Points, in no order, along strands that fork and pass close to each other.
Points whose rows are less than 73 apart are linked; no others are. Some points are linked to none.
peku: [ -6  -2   2  18 -19   7  12 -10  -7  10  20   8 -30   2  -6  -4 -15  13
   4  -4  -5   3   5   5   1  -1   5  25  19  -1 -11  -6  -2   6  18  -9
   2 -11  -7   9  12 -11   3 -12 -18  -4   0  -2 -12   2  -1   1 -18]
porel: [-20  17  -5   9 -15   2  -4   5   8   1  10 -10  -2   1   1  17  12   9
 -23  17  -4  10 -19 -19  -1   6   7   3   2  -3  13  13  -4  17   5  -6
  23  -6   0 -32  -3  -4 -20 -17  -6  -9 -15   2   5   5  -7   3   4]
putut: [  4  -8  -2  -3  34 -13  21  -8   7   7   0 -20   1   3  -7  -4   3  -4
   6  -6  -3  10 -16 -23  20 -10 -10   1  14   1  -7 -27 -10   5 -31   3
 -20  -3  -3   7  -9   0   8   7 -13  10  37 -16  10 -26   5   6  -9]
Vore: [-26  -8   1  -5  -3   6  -3 -11  12   0  -8  14 -13   1  12   8  12  -1
 -10   2   4   0   8   4 -16  13 -10 -36 -16  17  31   1 -22   7  -2  29
  20  16  12 -12   4  -9 -10 -10   9  -9  -6   3   6  15  -6  13  11]
pobep: [ 13  -3  15  10   5 -14   1  24 -12   0 -17 -18   7  -1   1  14   8  -7
   6  -5 -18  -3  21   4   1  -1  13   0  -6  15  -5  16  22   1  10 -16
 -10   9   7   8  -5  10  18  12   0 -13   4  14 -16  -8  18   3  11]
mumas: [  2  13   3  19 -15  -2  10  -1   1  16  13  -2 -24   0  -6   8  -4  12
  -7  -2 -19  14  -9 -11   1   9  20   6  10   7  -6   2  -2  17  19 -15
  -1 -17  -2  -1  21  -1 -11  -2 -10  -5   0  -3  -9  -4  -3  10 -14]
sozev: [ -7  -5  11   9 -21   5   2 -10  -6  -4   2  10 -19   8  -6   0 -11   7
   4   1   6   1   4  20 -11  -5   5  14  11  -8   1   4  -1  -6  18  -8
  11 -11  -3 -11   7   1  -2 -26  -2  -1 -10   4 -21  18  -4  -9  -1]
vika: [  6   9  27  20 -20   1  -1  30   8 -16   1  -5   9  -1   8  23  -6  -3
   1   4  -5 -13   3   8 -16   5  19 -11  20  12   1  24  12   8  30  -3
  20  10   1  -8  -7  12   4 -10  16 -14 -24   5 -19  -2   9   2  15]
Luf: [-10 -25  22  18   8   7 -10  26   2  -1  -3  -9   6   8  -6  -1 -12  -1
  -3   3  -6 -16  -9   1 -17   8  -3  -2  25   1  -2  22  -6  -7  10 -11
  21   0 -11 -14 -20  10  13  -3  25 -21   0   3  -6 -22   9 -10  12]
zera: [ -6  -3  10   5 -12   0  -6  11  -6  -6 -15 -20  15  -4  -9   7  -7  -2
   3 -10  -5 -17  14  11  -5  -3   7   5   3   8  -3  16  23  10  19 -12
  -9   2   4   3 -11   7  18  -9   6  -7 -12  11  -9  -3  16  -8  17]
vid: [-17 -11  11  -7  -6  16  -2  -4  19  -9 -14  -7  11  -7   8  15  -5  -2
  -8 -11  -6 -16 -18  -5  -2   1  -6 -46   5   0  30  10   1   8  20  -9
  22  16  -2  -8  15  -7 -16  -9   8  -1   2   3 -12  13  -2   4   9]
navap: [ -9   0  -2  -1  -3   6 -10  20   7 -12   8   4  24  -5   6  -5  -3  -4
 -11  16   2  -5  -6   2 -10   9   0 -22  -1  -8   5  10  -4  -2   1   5
  15   5   1   2  -3   6  -8  -6  20  -6 -20   3   1  -6   3   1   6]
Nirep: [ 11   4 -17 -24   8   0  -4 -28 -19  10 -11  -7  16  -4 -11  -8   4   3
  11  -3  17  -3   8 -10   1   0 -11   9 -33   1  -6  -5  -6 -10  -5   8
 -24 -13   2   8  -5  10   5   9  19  26  -7  -6  20  14  11  -6   2]
Sez: [  2   6 -16 -26  -5   9  -3 -25 -12  -4  -5 -10  11  -6  -5  20  11  11
  10   4  -1   7 -23 -16  12  -8 -11  11 -18 -11  12   3   4  -3   3 -18
  -1 -18  -3 -23   1  -7 -15  -4  -1   8  -1  -2  -8  25 -15 -19   2]
Kek: [ 16  10 -16 -25 -14  -4 -14 -24 -17  -9  -2  -1  12 -12  -1  21   1   6
  10  -6 -19   4  -8   8  24 -13  -8  19 -22  -7  -3  -7  17   1   1   1
 -33 -10   1  24   0 -12 -15  18 -13  10  -5   3  -2   6 -13 -15  -2]
pap: [-31   7  -3  -4 -11   0  -6 -18   1   4 -10   2 -12   1   6   7  14   3
 -14   6  10   1   8  -3 -10  12  -6 -14 -20  14  25  11 -12  15   7  16
  17   2  13 -29   1 -10 -10 -21  10  -5 -21   9  10  28   4   1  11]
sodaz: [ -3   4  -9  -4 -16 -15   6  -2  -2  -6   0  15 -11  -1  12   5  32   2
  -8   3   0   7  13   2  -4   1  10  -3 -27  15   4  -3   0  11   6  17
   3  17  13  -1  -4 -17  -7  -6 -15  -4 -15   6  -1  27  -2  12  -1]
fegu: [  4   9 -10 -13  -1   1   4 -26   1  10 -12 -22  12  -4 -20  -2 -16   1
  14 -19   1  -4  -2   4  29  -3  -8   2  11  11  -6 -14  -5  20 -12  -2
 -36 -21  14  11  -2  -3   9  15  -5   7   7   9   9  -3 -11  -3   7]
midan: [ 13  13 -15 -30  -8   5  -5 -30 -17  -8  -3  -7  17 -17  -7  22  10   8
  11  -2 -11   8 -18 -11  19 -13 -11  20 -20 -11   6 -12   5   3   0  -3
 -21 -24  -2   4   1  -3 -25  11  -3   8  -1  -6  -4  15 -21 -22   2]
Nolu: [ -4 -11  -8  -9  17  -8  -7   0   3  20   3  14 -18  22  10 -17   3  -9
   1  -3  12   0   9  15  -5   1 -17   7  -6   5  -3  -7  -8 -10 -26  18
   2  19   5   0  -5   1  17  23 -17  -2  14 -14  31 -17   1  10  -1]
deban: [  4   6 -18 -11  -5 -10  -8 -16 -20   5  -7   3   7  -4  -9  -3  11   2
   7   0  10  -1  27   1   7  -2  -1  12 -35  14  -7  -2   1   2   1   2
 -23  -9   6  20   2   0   2  -2   3  24 -17   4  12   8  21  -1  -4]
Kevav: [ 12   4  16  20   4   5   9   9   3   2  -3 -11   5 -15 -14  -7 -20  -7
   5  -5 -11   0   3   1   6   6  15   9  29  -8 -19  -5   9   5   9 -10
 -27 -11  -9  20  -4  10   2   1  14  -3  10   5 -13 -24   9  -5  -1]
Buli: [ 17   9   3 -11   1   0  -7   9   6  -5   0  20  -6  -8  16 -21   1 -24
  -8   2  16  -4  16  21  -7   6  15 -11 -17 -11  -9  -7  30  -9   2  15
 -14  32   8  11  15  -7  -1  20   1  14  -2   2   1   2 -10  -2   5]
Ziba: [ 22   9  17  -9   3   2   6   0   5  -9  -9  -1   1  -8   3 -13 -15 -17
   4 -15  13  -4   6  20   4  -6   5  -1   2 -15 -13  -6  24  -7   1  -4
 -31  18   2  16   9  -4  11  21   6  10   8  11 -11   2  -8  -6  11]
mudo: [-27   3   2 -11 -11  15 -14 -27   2   0 -13 -16  -1   3 -13  -1 -18   9
   3 -18   3 -14  -8  10  14   5  -9  -9  15   0  19  13   3  15  13 -17
   5 -15  18 -18   5  -3  -3 -18   1   1  -9  14  -2  17   4  -9   7]
bef: [ 12   1  -4   0  20   2  29  -3  -9  10   4 -16  -4  -3  -7   6   3   6
  11   9 -13  13 -15 -36  13  -8  -5   9   5  -2  -4 -24  -8  -2 -20  -6
 -18 -16  -4  -2 -10   5   4  15 -17   4  33 -16  14 -20   1  -1  -7]
sol: [ -4 -11   0  10   3  -7  -6   6  -6  20  13  16 -24  10   7 -20  -6  -2
  -1  -5  -2   0  15  20 -17   4   0  13  -2   0 -16  -2  -5  -6  -3   9
  -2   8  -2   8  -1   5  16  16  -5  -6   6  -5  12 -14   1   3  -4]
datus: [ -5   8  -8   3  -9 -19  15  -3  -2   2   1  -1 -19   7   9   7  18   5
 -31 -18  -5   5  -8   0   5 -20   4   4  -7   5   7  -6 -12  22  -6   6
   2  10   1   6  -9 -25 -12   3 -51   2   6 -10   4   6  -1  16  -7]
tekil: [  3  -4 -19 -24  22  -8  -1 -17  -9   7 -12 -14  17   6 -13 -12  -3  -5
  14   0  14  -4   2  -8  -1   7 -12  -9 -22   7   1 -12 -11  -9 -17   3
 -17 -16  12  -9  -7  16   7  12  12  15   5  -9  25  -1   9  -3   2]
rup: [-32 -11 -17  -3   4   7  -6 -34  -3  31  12 -12 -27  16 -14  -9  -3  15
  -3  -6  -5  -8 -10  -5  -1  15 -11   7   6   0  12  -1 -18  10  -3  -4
   7 -23   8 -31   5   1  -6   6 -10  -4  13  -6  17  -7   2  -8  -7]
rike: [  9  -3   7  20   8 -11   1  17 -13   8  12  16 -18  -2   5 -23 -14 -10
  -7  -2   9   3  28  14 -16  10  12  17  -5   3 -24   1   8  -5   4   2
 -12   7  -4  13  -3   4  20   8  10  -8  -2  -7   5 -24  14  -4   7]
gisa: [  9   2  16   2  22   4   8   7  -1  -8 -14  -7  16 -11 -14 -20 -11  -9
   5  -3  18  -4  12  -5  -3  -1  -7  13   9  -3 -15  -2   1 -15  -5  -5
 -23   8  -5  11 -12  -5  24 -14  28  -1   6   3   6 -10  17  -4  10]
girun: [ -4  -2  -7  -5   1  10  -1   7   3 -17  -2   5  27 -11  -1   0   5  -1
  -4  23  11   0  -4 -18  -7   5  -8 -15 -10   4   9   6 -11  -5  -3  -2
  20  -3  -3  -5  -5  -5   0 -23  22  -3 -15   4   4  12  -1   1  -1]
lagas: [  1 -12  13   5  28  -6 -12  24  16  -2  10   2  -2  12  12  -3  -5 -10
 -11   1  -2   0 -11  -3  -7   7 -11 -28  17   0   0   4 -16  -9 -21   9
  24  13 -10  -1   5  10  -1   3  22  -9  10 -10   4 -22  -5   7  -7]
bel: [  1  10   0  11 -12  -5  12   5  10 -11  21  21   1  -8   6 -11  12   6
 -10  14  -6  15  -6  -6  -4  -1  15  12   3 -13 -17  -5  -5  -4   2  10
   7  10  -9  13  -1  -9 -12  -3 -12  -1  -8  -4  -8   6  -9  14 -18]
Fef: [ -8  14   3  15 -24  -7   5  13   3 -12  17   6  -1  -1   4   4  16   9
 -20  16  -7  15 -12  -6  -3   5  20   8   2  -7 -12  11  -8   9  11   9
  16   9  -7  -5  -8 -10 -17  -5 -11 -10 -19   2 -12   9 -11  11  -2]
tifar: [ -9   1   8   3  -5 -12   3  13  13   7   5  11 -19  11  15  -3  16   8
 -28 -16  -8   4  -5  11  -6 -11   3  -6   8   0   6   2 -17  12  -9  21
  18  20 -15   4  -5 -17 -12  -3 -23 -10   2  -7  -2   3  -9  19  -6]
porop: [  8   1  -5   6 -21 -16   2   1  -7 -12   6  23  -4 -11  11  -8  22  -6
  -8   4   3   7  27  13  -3   3  23   4 -29   9 -15  -7  13   4  14  20
  -7  20  12  11  -2 -14   0   3 -10   4 -24  11 -12  26  -3   5   0]
lupir: [ 16  13  23  30  -9   5   1  36  13 -15  -4  -1  23  -5  16  18 -12  -3
   2   6   3  -3 -10   1 -12   9  25 -11  27  -4  -7  28  11 -19  24  -5
  13  18  -4   0  -7  19  -1   1  28 -12 -17  -2 -19 -22   9   7  14]
zinu: [ 14   6   8  22  -1 -11   6  23 -13   4   0 -19   7  -1  -3   6   2   1
  -9  -5 -22   2  10  -5   9   3  22   2  -3   5 -12   6  20   6   2  -7
 -23   5   6  16  -5   6  11  25 -14  -8   6  11  -5 -24  11   9  10]
nubap: [ 12   6   6  11   3 -11  15  20 -10   5  -9 -37   7   3  -4  19   4   4
  -9   1 -20   6 -10 -19  15  -3  13   2   3   1  -4  -9   9  13 -13  -4
 -26  -5   7   4 -20   5   5  28 -23  -7  16   1   4 -26   2   4  17]
dinok: [  9   8  -9 -21   5  -1   8 -14   4  -4   0   5  12  -5  -2 -11   4  -7
   4   3  10   5  -7  -3   9 -13 -14  12 -15 -16  -7 -15   4  -7 -16   5
 -22   6  -6  17   1 -10  -1   9  -5  16  10  -6   6   4 -11   0  -4]
Gimi: [  2 -12  15   0 -10   5  -5  -3  -2  -7  -8  17 -12   7   6  -6 -14  -5
  11  -3  18  -9  12  33 -15  -4   2  -2  -1  -7  -1   1   3 -20  10  -1
   3   1   1  -3   9   8   4 -10   8   1 -11   7 -12  19  -4 -10   8]
Nofo: [  1  -9   5 -14   9 -10   7   8  10   4  -5 -25  -6  19   9  14   5   5
 -10   1  -3   4 -26  -6  11  -7  -1 -22   5  -8  13 -10  -7  11 -22   0
   1  -6   4  -6  -6   8 -14   9 -29   4  20 -14   4 -10  -1   6   5]
Bovi: [-10  -6 -10 -11   2   8 -25 -30   5  -9   0  34  -1   3   4 -23 -11  -5
  16   3  29 -15  20  31   0   4 -13   2  -7 -13   7  -6   6 -22  -6  20
  12   1   5   5  16  10  -1 -10  15  25 -14   3  11  15   3 -10  -8]
febi: [ 18  -4 -11 -21  20   3   2 -10  11   4   2  21  -1   0  11  -8   1 -12
  28   5  14   2   0   3  -1  -6 -16 -13 -10   6  -3 -15  -3 -18 -16   5
   9  12  12  -1  14  11  12  10   5  15   5  -6  10  17  -4   4 -12]
kuz: [ 16  -1 -20 -20  20 -12  -8  -2   9  12   2  14  -6  13  18  -5  11 -20
  17  12  14   3   8   6   4  -3 -16  -8 -19   5   3 -21   6 -13 -24  14
   0  16  18   3   8   8   6  18 -13  14   3 -13  25  -8  -3   5  -7]
bude: [ -7  -4  18 -11 -11  11   4  -6   9 -11 -17 -20  19  -9  -6  17  -4   3
   6 -14  -2 -10 -19 -13  11 -16 -12   2  24  -6   8  13  10   1  17 -26
   0   4 -11  -7  -6 -18   3 -18  -1  -3   5   1 -19  11   1  -4   8]
tikab: [  4  -6  17  21 -10  -5  -6  11  19  -9   1   9  -9   5   5   6 -19 -10
   1  -5  -4  -9  -7  28 -11   1  20  -8  35 -11  -1   6   7  -5  20  -3
  -5   0 -11  19  20  12 -18 -10  11   2  -5  -2 -24 -19   2   2 -11]
Bab: [ -9  -9  15 -17   2   1   3  -4  14  -9 -20 -17  11  -5   2  18  12   1
 -11 -18  -9 -12 -18 -10  14 -11  -8 -20   6   0  17  10  10  10  10 -14
  -2  19  -8   9   4 -21  -7 -13  -7   1  12  -5 -17   6   7  12   3]
viran: [ 15  -1  13  26 -12  -5  -3  20   8  -7  12   7 -22  10   1   9 -23  -3
   5   2  -3  -3  -6  30 -12   8  23   2  25  -1  -8  10  -1   5  29   2
  -1  -7  -1  12   3   8 -12  -8  21  -5 -23  -1 -21 -14   5  -4  -8]
kizek: [ -2  11 -10 -19  -8   5  -7   5   6 -13  -7 -10  16   1   3  18   8   4
   2   3  -9   1 -14  -2  18  -2  -5 -19   4   3  26  -2   1  15  -2  -2
   6  -9  17  -1   3   0 -19 -11 -14  -3  -9   5   1   7   0   4  -3]
budam: [  9   6  -1   0  13   5   5  16  -7  -1   5   9  14 -14  -4 -22  -5  -7
  -6  10  14   4  13  -8  -5   9   5  17 -13  -4 -17  -3   8 -11  -7   0
 -14   4  -2  11  -5   0  15  -3  17   0  -4  -8   8 -12  10  -3   6]
seri: [  3 -18  -2  15  21   6  -7   7  15  -1   8  13  11   1  -1  -9  -9  -5
   5   6   0   2 -12 -10  -2   4  -6 -25  25   0   6   6 -17 -17  -8 -11
  29  -8 -15  -2  19  20  -1  -6  27  -1  13  -2  -3 -10  -9  -1 -19]
Lof: [  8   2  11  -1  -5  16   2   2  -2  -7 -27 -23  37 -19 -15  20   1   2
  16 -10 -17  -9  -6 -17   9  -9  -3  15  20  -5   6  11  18  -2  17 -25
  -7 -13 -11  -1 -12   5   4  -5  17  -3   6   8 -22   3   2 -12  13]
Rulu: [ -6   7   0   9  -4 -13  12  -2   2  18   5 -11 -28   5  -1   5   1   9
 -21 -18 -15   7 -11  -7  12  -6  11   0   9  12  -4   0  -7  27   3 -11
  -7   0  -2   2   5 -19  -5  -2 -31  -7  11  -2  -1  -5   1  10  -9]
Lenup: [  0  -6   2  11  10 -16   9  18 -11   7  -5 -27 -12  18   4  12   3   7
 -13   1 -10   6 -10 -16   8  -5   7  -7   2  -7  -4 -15  -5  11 -24   5
  -9  -6   1   2 -25   7  -4  21 -39   0  23 -16  12 -30  10   7   7]
gefe: [ -1  -4   9   1  12 -13  -1  33  13  -4  -5   0   1   9  22   0  11  -5
 -23  -7  -2  -4   5   4  -1 -10  -1  -6  11  -5  -1   3  -2   3 -21  20
   8  32 -14  19 -12 -20  -3   0 -22  -6   9  -7   5  -9   9  20  -2]
Zos: [ 21  11 -12   2 -19 -12  -9 -12  -9  -2   2  21  -3 -12  -1  -9   3  -3
   0  -2   9  -3  35  17   9  -6  15  14 -26   9 -15 -11  18   0   9   7
 -25   2  10  30  12 -10  10   2  -4  22 -24  13   0  12   2  -3  -1]
gir: [-14 -16  -9  -1  -4   4 -11   2  10   3   4  38  -4  -3  15  -9  23  -6
   1  11   9   1  23   8 -15  15  -8 -21 -15  11  19  -4 -18 -10 -13  34
  28  10  -2  -3   4   3  -6  -5  20 -11 -12   3  10   6 -12   8   2]
badol: [  0  20 -12 -10  -8   3  -1  -7   6   0  -1  -4  -9   0   4  12   5   5
   2   3  -5   8  -9  -3  11   4   7 -24  -8  11  25  -4   1  21   8   0
  10 -13  32 -23  22  10 -24  -9 -11  -5 -14  11  -1  21  -6   0  -4]
dar: [  6   1  17  14   2  13  -2  30   8 -15  -6   2  28 -11  10   0  -9  -9
  -3   9   9  -5 -11  -7  -8   5   9 -15  18 -18  -3  15  10 -19   8  -6
   9  17 -11   6  -2  13   0   0  30  -7  -9   3 -13 -13   4   0  13]
zuman: [ 17  -4  -9  -3  24   2  -3   7  13   0   6  19   3  -4   6 -12  -9  -8
  17   3   5   7  -6  -8  -5   0  -3 -28   7   2   0 -11  -9 -18  -9  -7
  19  -4  -1  -4  27  30   1   8  19   5   9  -4   2   4  -8   1 -17]
Remuz: [  5  13  -2 -10 -27  -6 -11 -18 -17 -14   4   4   0  -2   0   6   4   8
  -7  -5 -11   2   0  13  14 -11   3  12 -23  -6  -6   0  16   4   7  -1
 -15   4  10  11   0 -12  -4  13 -25   5 -12  13 -11  21 -16  -3   5]
buvu: [ 10   0  -8  -5  -7   2  -2  22 -11   4  13  12   3   0   9   1  13   3
  11  19   2   8  12   4  -5   9   7   8 -21  -6 -12  -3   8 -14  -4   8
  14   3  12 -11   3  13  -1  19 -10  -5 -11   1   2   3 -10   6   0]
Lik: [  9 -12 -32 -21  23 -10   2 -22  -3  10  -3 -19  11  11  -9  -5   0  -8
  20   8   6  -1 -12 -10   5  -1 -15  -5  -9   0  10 -30  -9  -5 -22   5
 -18 -26  14  -4  -8  23  -1  17  -5  18  20 -15  20 -18   5  -4  -2]
vigef: [ 10  -1  -9   1  12  21  19  -4 -14   7  10 -15  13 -10 -17  -1 -12   9
  22   7 -10   3  -2 -27   9   2  -7  18   2  -1 -12 -19  -1  -5 -17  -2
 -23 -23  -5   1 -10   4  14  15   0   1  22  -4  13 -11  -4 -10  -1]
Nesof: [ 19   6  -4 -17   3   9   2 -17   6   1 -18  -8  17 -17 -11   5  -5  -5
  24 -21  -8   0   8   5  24 -10 -11  17  14   5  -1 -13  10   4  -6  -4
 -36 -17   0  26   8  -6   0   4   7  14   9   9  -6   8 -12 -13  -5]
gusis: [ 12   5   5 -13  21   4  10  -1  16  -7   0   0  20 -10   2  -8   1 -11
   3   0   7  10 -13 -11  11 -13 -13   0  10 -18  -5 -12   3  -5 -18   0
 -16   8 -16  17   8  -7   6   0  10   8  19  -6  -3  -4  -6   4  -7]
Kot: [ 26  26  -6   6  -3  13  13  17  -4  -1  -3   5  19 -16  -1  14   8  10
  21  16  -8  18  -1 -23   3   6  19  12   4   1 -11  -3   6 -17  -1  -3
   0 -10  -1   4  10  20  -5  17   2   1  -2   0  -3  -5  -5  12  -8]
Nugop: [  4  -1  19  -8   2   5   3  -3  10  -6 -10  -2  -6   5   4  -6 -19 -11
   5 -16   9  -5   1  23  -9  -4   4 -23   6  -1  -2  -1   5   1   6  -1
 -12  15   6   7  10  -4   7   1   7   2   5   9 -11  11  -3   1   3]
fimup: [ 11   5  13  -5  12  -6  10  11  -3   2  -4  -5 -12   8   4   9   5  -1
   4   4  -7  14   2 -16  -2  -4  -5  -7  -2  19  -5   3  -6  -4  -5 -13
   7   8   4 -13  -3   1  13  -2  -2 -15  11  -1  -3   7   4  10  -1]
vam: [-15 -14   1   8 -14  11 -15   8  12 -14  -5  11  16  -7  11   6  -4  -3
  -3   3  -5 -10  -4   6 -10   5   5 -35  11  -8  22  14  -3  -8  18  -4
  32   2  -9   0  13  12 -20 -14  19  -3 -16   7 -12   7  -6   3  -2]
Vinem: [-18 -10  14   4   3   2  -6  16   1   6 -11 -24   8  11  -7   1 -10   3
  -2  -4  -9 -13  -6   0  -3  -1  -6   3  20   1 -13  13   4   9   2 -12
   0   6  -1  -8 -22  -5  20   2  -2 -17   5   4   0 -12  11  -4  14]
Kadod: [-19  12  -9  -7  -8  14 -11 -20   5  -4  -4   0  -4  -7  -2   0 -10  11
   2  -9   3  -5  -6   5  11   7   0 -16   5   4  28   9   2  13  20 -10
  18 -16  20 -23  19   7 -19 -28  10   1 -15  12  -7  26   0 -12  -3]
zogat: [  6  -5  -7 -20   7  19   5 -22 -11   1 -14 -16  24 -16 -23  -1  -8   9
  24 -10  -5  -4  -2 -10  14  -7 -14  23   4  -6  -2  -6   5  -8  -9 -11
 -22 -29 -11   2  -7   0   0   8  16  10  18   3  -2   6  -7 -22   1]
venu: [-11  -8 -13  -7  -5  14  -8 -23 -19   1   3  -7  10   0 -12   9   3  17
   2  11   5  -2 -11 -18  -3  -5 -17  20 -17 -13  14  15   2 -16   2 -20
  21 -24 -10 -38   3  -4  -4  -4   5   6   4   4  -4  22 -11 -20   4]
kuva: [  5 -16  15  18  12   0 -14  28   7  -2  12   6 -11  13   3   0 -10  -2
  -5   2  -5  -2 -10   6 -15  12  -7 -14  21   7  -1  20 -21  -4   4   2
  30   4 -12  -6 -12   8   0  -2  35 -20  -6  -9  -3 -24  -3  -5   3]
kono: [ 16   7 -12  -6  -4 -20  19  -1  -4  -5  -5   4  -7   6  12   9  26   0
  -8   2   3  13  -1  -5   3 -15   1   3 -25  13   1 -11  -8  11  -2   7
  -9  14  10   8 -13 -24   2  -3 -26   3  -4  -5   2  12  -4  10  -4]
debe: [ -7  15  -4   9 -32  -6  -3 -21 -22  -6   7  -4  -9  -1 -10   7  -7  14
  -8  -7  -5   1  15  12  10  -9   8  24 -11   3  -7  11  12  16  20  -9
  -5  -7  13   0   2 -13   6  -6 -21   4 -15  15 -13  20  -8  -5   9]
gipad: [-10 -17  -7   8  -7   7  -3 -12  -9   7  17  32 -10  -3  -6 -22  12  10
   0  13  11  -4  13   1 -25  -4  -4  30 -26  -5  -6   0 -10 -19  -1  12
  14  -5 -18  -3  -2   0   4  -7  -2   4   0  -4  10   5   4  -3  -8]
sidu: [  2  -1   0  17   1   1   8   4  10  -4  32  29 -13  -1   3 -20  -5   1
  -4   9   6   5  -5   6 -11  -5   1  20  17 -14 -17 -11 -11  -6  -4  12
  14  10 -20  13   4 -10   1 -10  -7   2   4 -12  -1  -9  -7   5 -26]
Penus: [ -2  -3  13   0   5  17   1   2  -1 -14  -6  -5  23  -9 -15 -13 -11   1
   3   7  20 -11  -2  -6  -8  -2 -10   5   6  -4  -4   7  -6 -11   2 -11
   0 -11  -9  -9  -8   0  15 -25  30   2  -7   6  -2   5   7 -13  10]
pizu: [-14 -11   5  21  17  -3  10  -6 -18  18   8 -14 -24  13 -19  -6 -11   6
  -2  -2 -16   5   8 -19  -8  12  -3  14   3  18 -15   3 -14   7  -2  -9
  -1 -11  -6 -17 -17  -3  21   0  -2 -14  17  -4  13 -17  10  -3  -3]
zuk: [ -1  -9  -3 -18  18 -12  13  -9  15  -2  -3 -27   7  17  -2   9   8   2
   1  -4   9   1 -28 -10  22 -16 -12 -13  14 -12  11 -22  -6  12 -33   2
 -10  -4  -7   2  -7  -3  -5   3 -22  16  30 -22   2 -14   0   6  -5]
fopi: [ -5  -4 -12 -10   4  -4   2 -13  -6   2   3  23  -4   1   6 -19  16  -7
   1   2  10   2   3   1 -10 -10 -10  17 -27  -7  -9  -8  -6 -15  -8  10
   0  12  -8  11  -4 -11   1   1  -7  11   1  -8  15  11   6   9 -12]
zug: [ -8  -1  11  31   7  -2   8  11 -16  12  18   1 -31  10  -6   1  -6   5
  -5  -1 -14  10  12 -13 -16   9   2  23  10  18 -13  12 -15   6  11  -5
  14  -2 -13 -11 -10  -3  16  -6  -1 -23   9  -7   3 -15  11   1  -6]
rek: [ -1   0  12  17 -12  -1 -14  19   0   1  11  -3 -17   6   0  11 -14   0
   3  -3  -9  -8   9  24 -15  13  14  -9  13  13   5  18  -3  18  22   3
  14  -8   6  -4  -1  14  -5  -7  18 -16 -25   7 -10  -8  10  -4   2]
rok: [  7   4   0  19   8 -18   2  37  -4   0   6  -5  -7   5  14   6   5   0
 -16  -5 -14   2  16   1   9  -1  16  10   9   2 -12   6   9   5 -13   6
  -5  15  -9  21 -15  -7   2  17 -29 -13   5  -3   7 -32  16  18  -4]
tumos: [-21  -6  -8   0 -11   7  -2 -22 -16   3   3  10  -5   3 -10  -5  16  15
  -8  12   7   0   0  -9 -11  -3 -11  26 -24  -5  10  11 -10  -9   4  -1
  19  -9  -9 -28  -2 -13   0 -11  -3   2  -2   1   4  22  -5  -8   1]
pogol: [ -6 -15 -14   2   9   5 -19   8  16  -2   4  35   4  -5  16 -13   6 -17
   3  14  11  -5  21  13 -11  11 -10 -26   1  -3  16  -3  -4 -18 -11  20
  28  11  -7   9  21  12  -2  -9  22   4  -2   2  10  -6  -5   2  -7]
bil: [-28  -2  -8 -11 -10   6  -6 -30  -5  19  -9 -21 -15  11 -14   0  -8  13
   0 -20  -1  -6  -4   5  12   6  -8   7   7   1   8  10   1  14   5 -17
  -3 -13   9 -23   3  -8   1  -2 -14  -3   5   6   3  10   2  -8   6]
roni: [  4  -1   2   1   8  -3 -13  11  12  -3  -2  25  -5  -3  15 -17   2 -29
  -5   7   9  -4  18  21 -10   7   3 -10   1 -13  -2  -5  20 -17   0   8
   3  20  -9  17  20   3  -3   3   8   8   2   2  -1  -7  -1   1  -3]
Nozi: [-23 -15 -12   4   8   6  -2 -28 -14  23  12  -5 -20  16 -21 -16 -12  13
   8  -1  -1 -10   4  -5  -8  14  -9  14  -2   9  -7  -1 -23   0  -8   1
  -2 -19   3 -18 -10   5  16   9  -7   2  15  -2  24  -9   8  -1  -8]
nesim: [-17  20  -2   2 -13  -1  -5  -3   4   6   5  -5 -11   3   6   9   8   2
 -20  14   3  11  -6  -5  -5   9   3  -9 -10   9  15   7   0  24   8   7
  17   0  20 -38  -1  -6 -12 -16   0  -8 -23  11   5  22 -13  -5  12]

Follow the links from the first point to the second, and from the first to the third. Name the last point that the two ways share.
Nirep, Nesof, pap -> datus
febi, zogat, Gimi -> zinu
Nofo, gir, rike -> zinu
vid, viran, kuva -> navap
bil, gefe, bel -> nesim
Bab, viran, zuman -> navap
fegu, porop, sozev -> datus
rup, Fef, Rulu -> nesim

A fork is a point with three links, a tip a point with one. Leave the first point through the second and follow the links. Name the first fork or tip that comes.
kono, sodaz -> Lik
debe, Remuz -> gusis
Lik, tekil -> datus
gipad, tumos -> debe

A fork is a point with three links. Follow the links from the first point to the second and name the forks in between, in order.
kuva, peku -> zinu datus
rup, sozev -> badol nesim
dar, rike -> navap
Gimi, zuk -> datus zinu
nesim, kono -> datus
Nofo, Penus -> zinu
Nozi, nesim -> badol
Kadod, kono -> badol nesim datus
